Points on a hilly landscape, in no order, each with its height.
A ball rolls from a point to the lowest of its 2 nearest points, and stops where none of them is lower. Distance is the straight distance between rows; heights are no part of it.
pas: [-27  -3 -31 -27  -7 -40 -18 -10  19  14   6 -15  17 -18  15  -2 -15 -33
  18  28  17  31 -20   7 -23  33]  h=413
nimu: [ 16  31   0 -22 -42 -64  -8   6  -2   2   0 -13   8   8  10 -12  -4  -4
 -51  37  12  41  -6  31 -25 -23]  h=442
Vot: [ 19  42  -8  11 -40 -44 -31 -34 -31  21  -4 -17  22   0  -6   4   9  34
 -18 -23  -9  16  18   7   7 -17]  h=545
dokev: [-13  -6 -36  21  17 -44 -14 -11   1 -38  -2 -24  16 -44 -18  56 -41 -41
  27 -52   7  44  -7 -28 -28  30]  h=306
ror: [ 35  42 -52  -1   0 -26  -5 -43 -22  79  25   2   7  30  18  -2  38  -8
  17 -30  16  -7  15  43  14   7]  h=615
tur: [-17  -3   2 -24  -8  11 -10  -6  16  14 -18   4  -1   4   5 -18  14  16
   4  31  -7  -8  -6  -3  11  -5]  h=921
zes: [-27 -19   5  29 -12   3 -66  -8  -6  29  -3 -28  39  19 -16 -13  20  76
  25  10 -28 -30  44 -36  43  10]  h=189
dobem: [-27 -26  27  23  14  64 -16  45   6 -13   0 -15  24  27   4 -11  21  72
   0  24 -43 -31  29 -49  56  -6]  h=637
Dag: [ -1  45   3  48   6  -2 -28 -60 -44  39  -9   8   9 -14 -35  30   8  33
  34 -82  -2 -16  45 -12  29  15]  h=762
vis: [-38   0 -30  -5 -16 -49 -47 -49  -1  25  -4 -29  32 -26 -10   9 -10 -13
  41  -2  23  24   4 -25 -25  39]  h=365
kilel: [ 28 -32 -53  47  25 -15   7  34  18 -68  37 -15  25  13  -1  50 -29 -52
  -8 -36 -14  32 -35  -6 -36   3]  h=112
mugo: [-32 -56 -44 -18  19  26  23  29  38 -27   7 -14  14  -7  44 -16 -17 -72
  33  71  -9  -8 -22  25 -16  39]  h=315
puzig: [ 36  43 -26 -15 -10 -16   8 -58 -37  83  27  25 -23  10  10 -13  33 -18
  13 -42  43  -6   8  31 -11   8]  h=591
Ret: [ 14  21  -3  -6 -62 -88 -41 -17 -12   1   5 -34  24  -7 -11  -6 -12  11
 -42  31  14  52  -4   0 -33 -19]  h=471
zoz: [-24 -33 -50   8  39  30   8  10  23  11   1 -13  22  12  25   7   5 -35
  56   6 -17 -43   6   6  21  34]  h=79
bedaz: [  7 -23 -48  41  35 -29  -5  18   6 -58  19 -27  21 -15 -13  56 -37 -45
  22 -55 -10  28 -14 -20 -31  20]  h=209
Nez: [ 10 -44 -36  60  46  33  14  48  13 -60  14 -41  26  29   6  31 -12 -31
  12 -23 -36 -12  -2 -27   3   8]  h=357
ven: [-19 -18  44 -24 -44   3 -40 -64  -9  27 -10  12 -15 -15 -15 -55   5  64
  26  40   9 -36   5 -18   3 -15]  h=345
tate: [-33 -12  33 -46   4 -14  41  53  34 -44 -17  18 -11 -11  11 -13 -29 -51
 -28  74  17  29 -32  42 -32  -4]  h=241
Sibip: [-27 -23 -23 -28  35  42  50  31  33 -23  -6  15  -8 -12  35  -1  -5 -67
  17  39  -7 -15 -27  37 -10  21]  h=396
luz: [ 27  51 -13 -29 -27 -48   4 -21 -13  47   9   7   8  18  22 -18  24 -10
 -36  19  18  19  -3  58  -8 -17]  h=472
tetup: [ -5  31  46 -27  18  36  42  -4  -1 -18 -42  63 -37 -45 -16  16  -9 -19
 -20 -42   3  -1 -15  -3  -6  -7]  h=691
tifin: [  8  25   5  31  40  56  15  -9 -15  32  12  37 -17  12   0  18  33  41
  34 -68 -13 -50  34  -2  62   3]  h=539
Laz: [-45 -17  28 -44   7  11   1 -23  23  -5 -30  34 -18 -42 -12 -12 -18 -21
  23  25  16   5 -23 -16 -26  21]  h=350
vumu: [ 15  35   5  37  -1  16 -15  11 -27  12   5 -10  20  19  -1  21  25  68
 -12 -38 -37 -15  45 -12  54 -21]  h=349
Tapim: [ 35  22  50  -8 -25  24  16 -54 -37  42   2  41 -50 -14  -9 -37  14  43
  -2 -29  16 -46  18   9  13 -20]  h=484
tusa: [ -2 -25 -54  24  47  19  23  30  15 -32   5 -23  25   2  26  27  -8 -52
  34 -18 -28 -21   2   1   3  27]  h=236
Dotil: [ -9  15  56   8  23  91  39  47   1 -19  -6  39 -13   5  20  -9  26  61
 -31  14 -36 -41  12 -18  57 -48]  h=665
Dud: [ 20  51   5  29  27  42  24  20 -22   3   2  18   1   7  11  39  27  37
 -13 -66 -34 -21  32   7  62 -23]  h=443
kivep: [ 13  39  47 -14   9  30  50  39   1 -29 -28  33 -23  -3  12  12   8   7
 -54 -12 -18  -4  -9  16  19 -47]  h=684
gim: [ -3  14   0 -22 -23 -20 -21 -87 -36  69  12  16 -15 -22 -13 -23   8 -21
  47 -33  61  -3   9 -18 -48  37]  h=531
momop: [ 33  42 -33  45 -27 -48 -39  -8 -31  24  12 -41  31  28  -8  28  18  39
 -18 -37 -16  20  39   1  25 -10]  h=577
kogok: [-44 -37  66 -45 -11  36  12  50  40 -42 -46  13  -9   9  -4 -42  -8  18
 -32 101 -12 -10 -18  -7  -6 -27]  h=491
kubig: [ 27   1  32 -50 -15  -1  27 -32 -12  59   5  34 -66   1   7 -73  19  -5
  19  33  55 -30   3  37 -25  -4]  h=509
nar: [ 45  25 -23  67 -18 -30 -32  22 -28 -15  20 -43  22  36 -25  42   9  47
 -38 -51 -29  32  30 -11  26 -25]  h=612
leri: [-20   0  41 -36  48  65  57  11  16 -24 -42  64 -47 -50  -3  18 -10 -43
   3 -21   6 -15 -32  -4 -10   8]  h=752
muze: [ 25  18  -7   8  36  41  26 -38 -20  54   7  40 -43  -4  -4   4  23  -1
  46 -73  17 -43  24   3  26  19]  h=616
kovo: [ 22 -22 -18  78  49  40   4  62 -10 -43  23 -44  28  48  -3  42   2  17
 -11 -46 -40 -11  17 -27  36 -14]  h=468
Daf: [  8  44  68 -11   1  27  39   0 -12 -19 -36  54 -28 -31 -11  12   2  16
 -40 -39 -15  -7   0   1  15 -37]  h=633
poka: [  5  27  42 -27 -38 -51   7   7   2 -24 -25   8   0 -15  -9  -7 -20  -2
 -55  26   7  37 -11  18 -26 -27]  h=404
rivi: [-30 -52 -56 -13  21  33   4  15  42   8   9 -20  24  23  37 -19   8 -40
  46  61 -11 -33  -4  21  10  39]  h=222
tigab: [-18 -14  15 -45  -9  -3  -9 -68  -8  48   1  32 -38 -37  -6 -45  -1 -28
  52   3  65  -6  -8 -19 -47  39]  h=483
Mivep: [ 32  34 -49  10   2 -51  16  11  -5 -18  21 -20   3 -10  10  46 -19 -43
 -23 -46   8  58 -11  22 -25   5]  h=722
rugor: [-15 -12  15   1 -38  -1 -55 -46 -11  46   2  -4  12  10 -11 -38  20  73
  33  23  -8 -32  29 -19  23  -6]  h=283
bib: [-15  -9  66 -37 -32   3  -3  22  13 -17 -34  13  -1  -1  -3 -38   2  41
 -45  71 -16  -9  -3   7   1 -41]  h=563
muga: [-29   5 -10  27  13  -7 -44 -48 -12  31 -14  -5  21 -13 -25  19   2  23
  57 -44  -2 -17  33 -27  21  31]  h=724
gubu: [  3 -54 -40  36   9 -10 -31  32  19 -28  13 -63  30  32 -11  10 -11   7
  -1  16 -18  11  -1 -37   0  21]  h=822
bimi: [-24 -18  28 -60   1   2  11 -33  15  29  -8  48 -43 -33  -5 -42  -6 -35
  34  28  56   0 -23  10 -44  27]  h=431
Fimo: [-35 -35   6 -17   5  45 -23  -3  25  17 -12  10  -2  18   4 -28  16  37
  39  40 -11 -40   8 -19  30   5]  h=897
Lil: [ -3  30  15   3 -70 -70 -51 -54 -32  12 -12 -28  27 -25 -25  -7 -14  31
 -20  12  -1  25   7 -17 -24 -15]  h=504
goru: [-35 -56 -15  -1   0  32 -39  20  30  13  -6 -38  30  33   8 -27  12  33
  29  56 -28 -36  13 -30  32  21]  h=872
Gosop: [ 30  15 -21 -34   1   3  17 -42 -15  81  25  28 -45   9  19 -44  35 -22
  36  -7  54 -19   4  35 -18  13]  h=561
Bifo: [ 33  34 -58  38  18 -49   0   0 -16 -10  16 -31  17   0  -5  58 -11 -25
  -1 -78   0  38  10   8  -5   7]  h=700
Fen: [ -6  14  -6   1  -4 -50  -3  -5  -1 -49  -9  -9  -5 -50 -25  52 -48 -35
 -12 -42  16  62 -20 -25 -40  11]  h=386
sodin: [  1 -22 -23  -2 -14 -51  -9  28  24 -52  19 -23   3  -6  -3  16 -41 -39
 -26  23  15  61 -37  -2 -45   4]  h=756
mal: [  5   4   3  31 -24   2 -45  13 -17  11   5 -31  31  28  -6  -9  23  77
 -14   6 -37 -15  39 -22  47 -15]  h=259
lugu: [ 48 -40 -56  55  18  14  24  51  11 -59  52 -26  27  57  11  35  -2 -50
 -40  -7 -26  23 -32  15 -18 -16]  h=192
mem: [ 27  42 -52   9   7 -19   3  -7 -12  42  12 -11  16  23  18  21  25  -7
   2 -38  -4   5  18  33  22   5]  h=639
lene: [  7 -13  60 -60 -17   4  27 -37 -13  39 -12  52 -70 -28 -12 -70  -2 -18
  17  29  66 -26   1   8 -49   3]  h=496
pim: [ 13  19  44  -7 -13  39  11 -13 -12  16   0  46 -26   3   5 -22  26  61
 -12  -6 -13 -42  11   6  36 -35]  h=544
noper: [ 34   4 -47  23 -13 -66  -8  22   9 -39  46 -22  10   8  -3  38 -30 -41
 -40 -15  17  73 -37  18 -40  -5]  h=738
Laros: [ -1 -65 -11  17 -16 -35 -33  37  37 -74  29 -27  17  13 -26  11 -39 -24
 -43  48   2  63 -59 -26 -50   5]  h=777
vin: [-12   1 -17 -29   5 -25  41  41  19 -23  12   6  -9  -5  31  -1 -20 -74
 -21  47  18  34 -34  65 -27  12]  h=330
bimok: [  5 -20  69 -37 -47  -1 -12 -61 -28  38  -7  18 -41 -16 -10 -78  -1  52
  14  47  33 -48   1   2 -14 -24]  h=394
limom: [ 28   9  62 -24 -45   0   6 -69 -46  48  -3  29 -52 -27 -15 -62  -4  31
  -1  -1  35 -45   9   7 -22 -19]  h=440
lir: [ 31  38 -63  36  35 -20  15   9 -14  18  11 -22  23  21  18  46  10 -25
  11 -72 -17  -5  22  27  27   9]  h=666
vumo: [-39 -22  78 -58 -10  -3  32  53  41 -52 -41  25 -13  -5 -10 -28 -26 -11
 -34 103   9  15 -23  23 -34 -23]  h=382
Pado: [  0 -27   7  44  27  62   3  64   0 -37   3 -41  22  39   1  11   7  41
 -14   5 -39 -15  15 -41  45 -13]  h=566
res: [-21  -2  38   3  51 110  61  50  14 -31 -18  36 -24  -4  25  15  15   5
  -3  -1 -32 -44  -8 -12  46 -32]  h=754
suni: [ 12 -72 -34  47  -5 -20 -38  30  25 -54  40 -51  40  39 -33  18 -17 -16
 -28  27  -9  37 -46 -27 -32  16]  h=796
Pubu: [ 37  53  35   3  21  23  77  64  -6 -39 -17  21 -24  13  25  34  13 -17
 -73 -24 -18  12 -10  38  23 -61]  h=721
kuda: [ -8   8  34   0   5  58   7  24   7   1  -5  20  -7  12  13 -10  25  59
 -13  12 -29 -35  13 -12  48 -33]  h=602
Lapo: [ -5 -65 -26  25  -3  18 -27  43  25 -15  12 -73  34  58   1 -19   8  15
  -9  60 -28  -7   1 -26  18  20]  h=847
vep: [-18   9 -21 -39  -5 -40   9   9  16   7  14   4   0 -16  29 -13 -14 -65
   0  41  31  40 -32  45 -31  28]  h=370
zesus: [-20  15  22 -20 -28 -43  -9 -14   4 -31 -30  -3   0 -48 -25  13 -36  -9
 -20   0   7  45  -9 -22 -29   2]  h=331
Sek: [-37   0  16 -21 -11 -16 -20 -30   8 -13 -36   6   1 -50 -26   7 -23  -3
  18  -3   5  21  -9 -41 -17  17]  h=244
Bek: [-10   3 -25  11  46  15  -6 -41 -13  50  -4  20  -4  -8 -10  17  11 -12
  63 -68  10 -35  17  -5  22  36]  h=672

For each start below, name the point where the ball stops.
Vot | Sek
dobem | zoz
Dag | zes
luz | Sek
muga | zes
Dotil | zes
res | zes
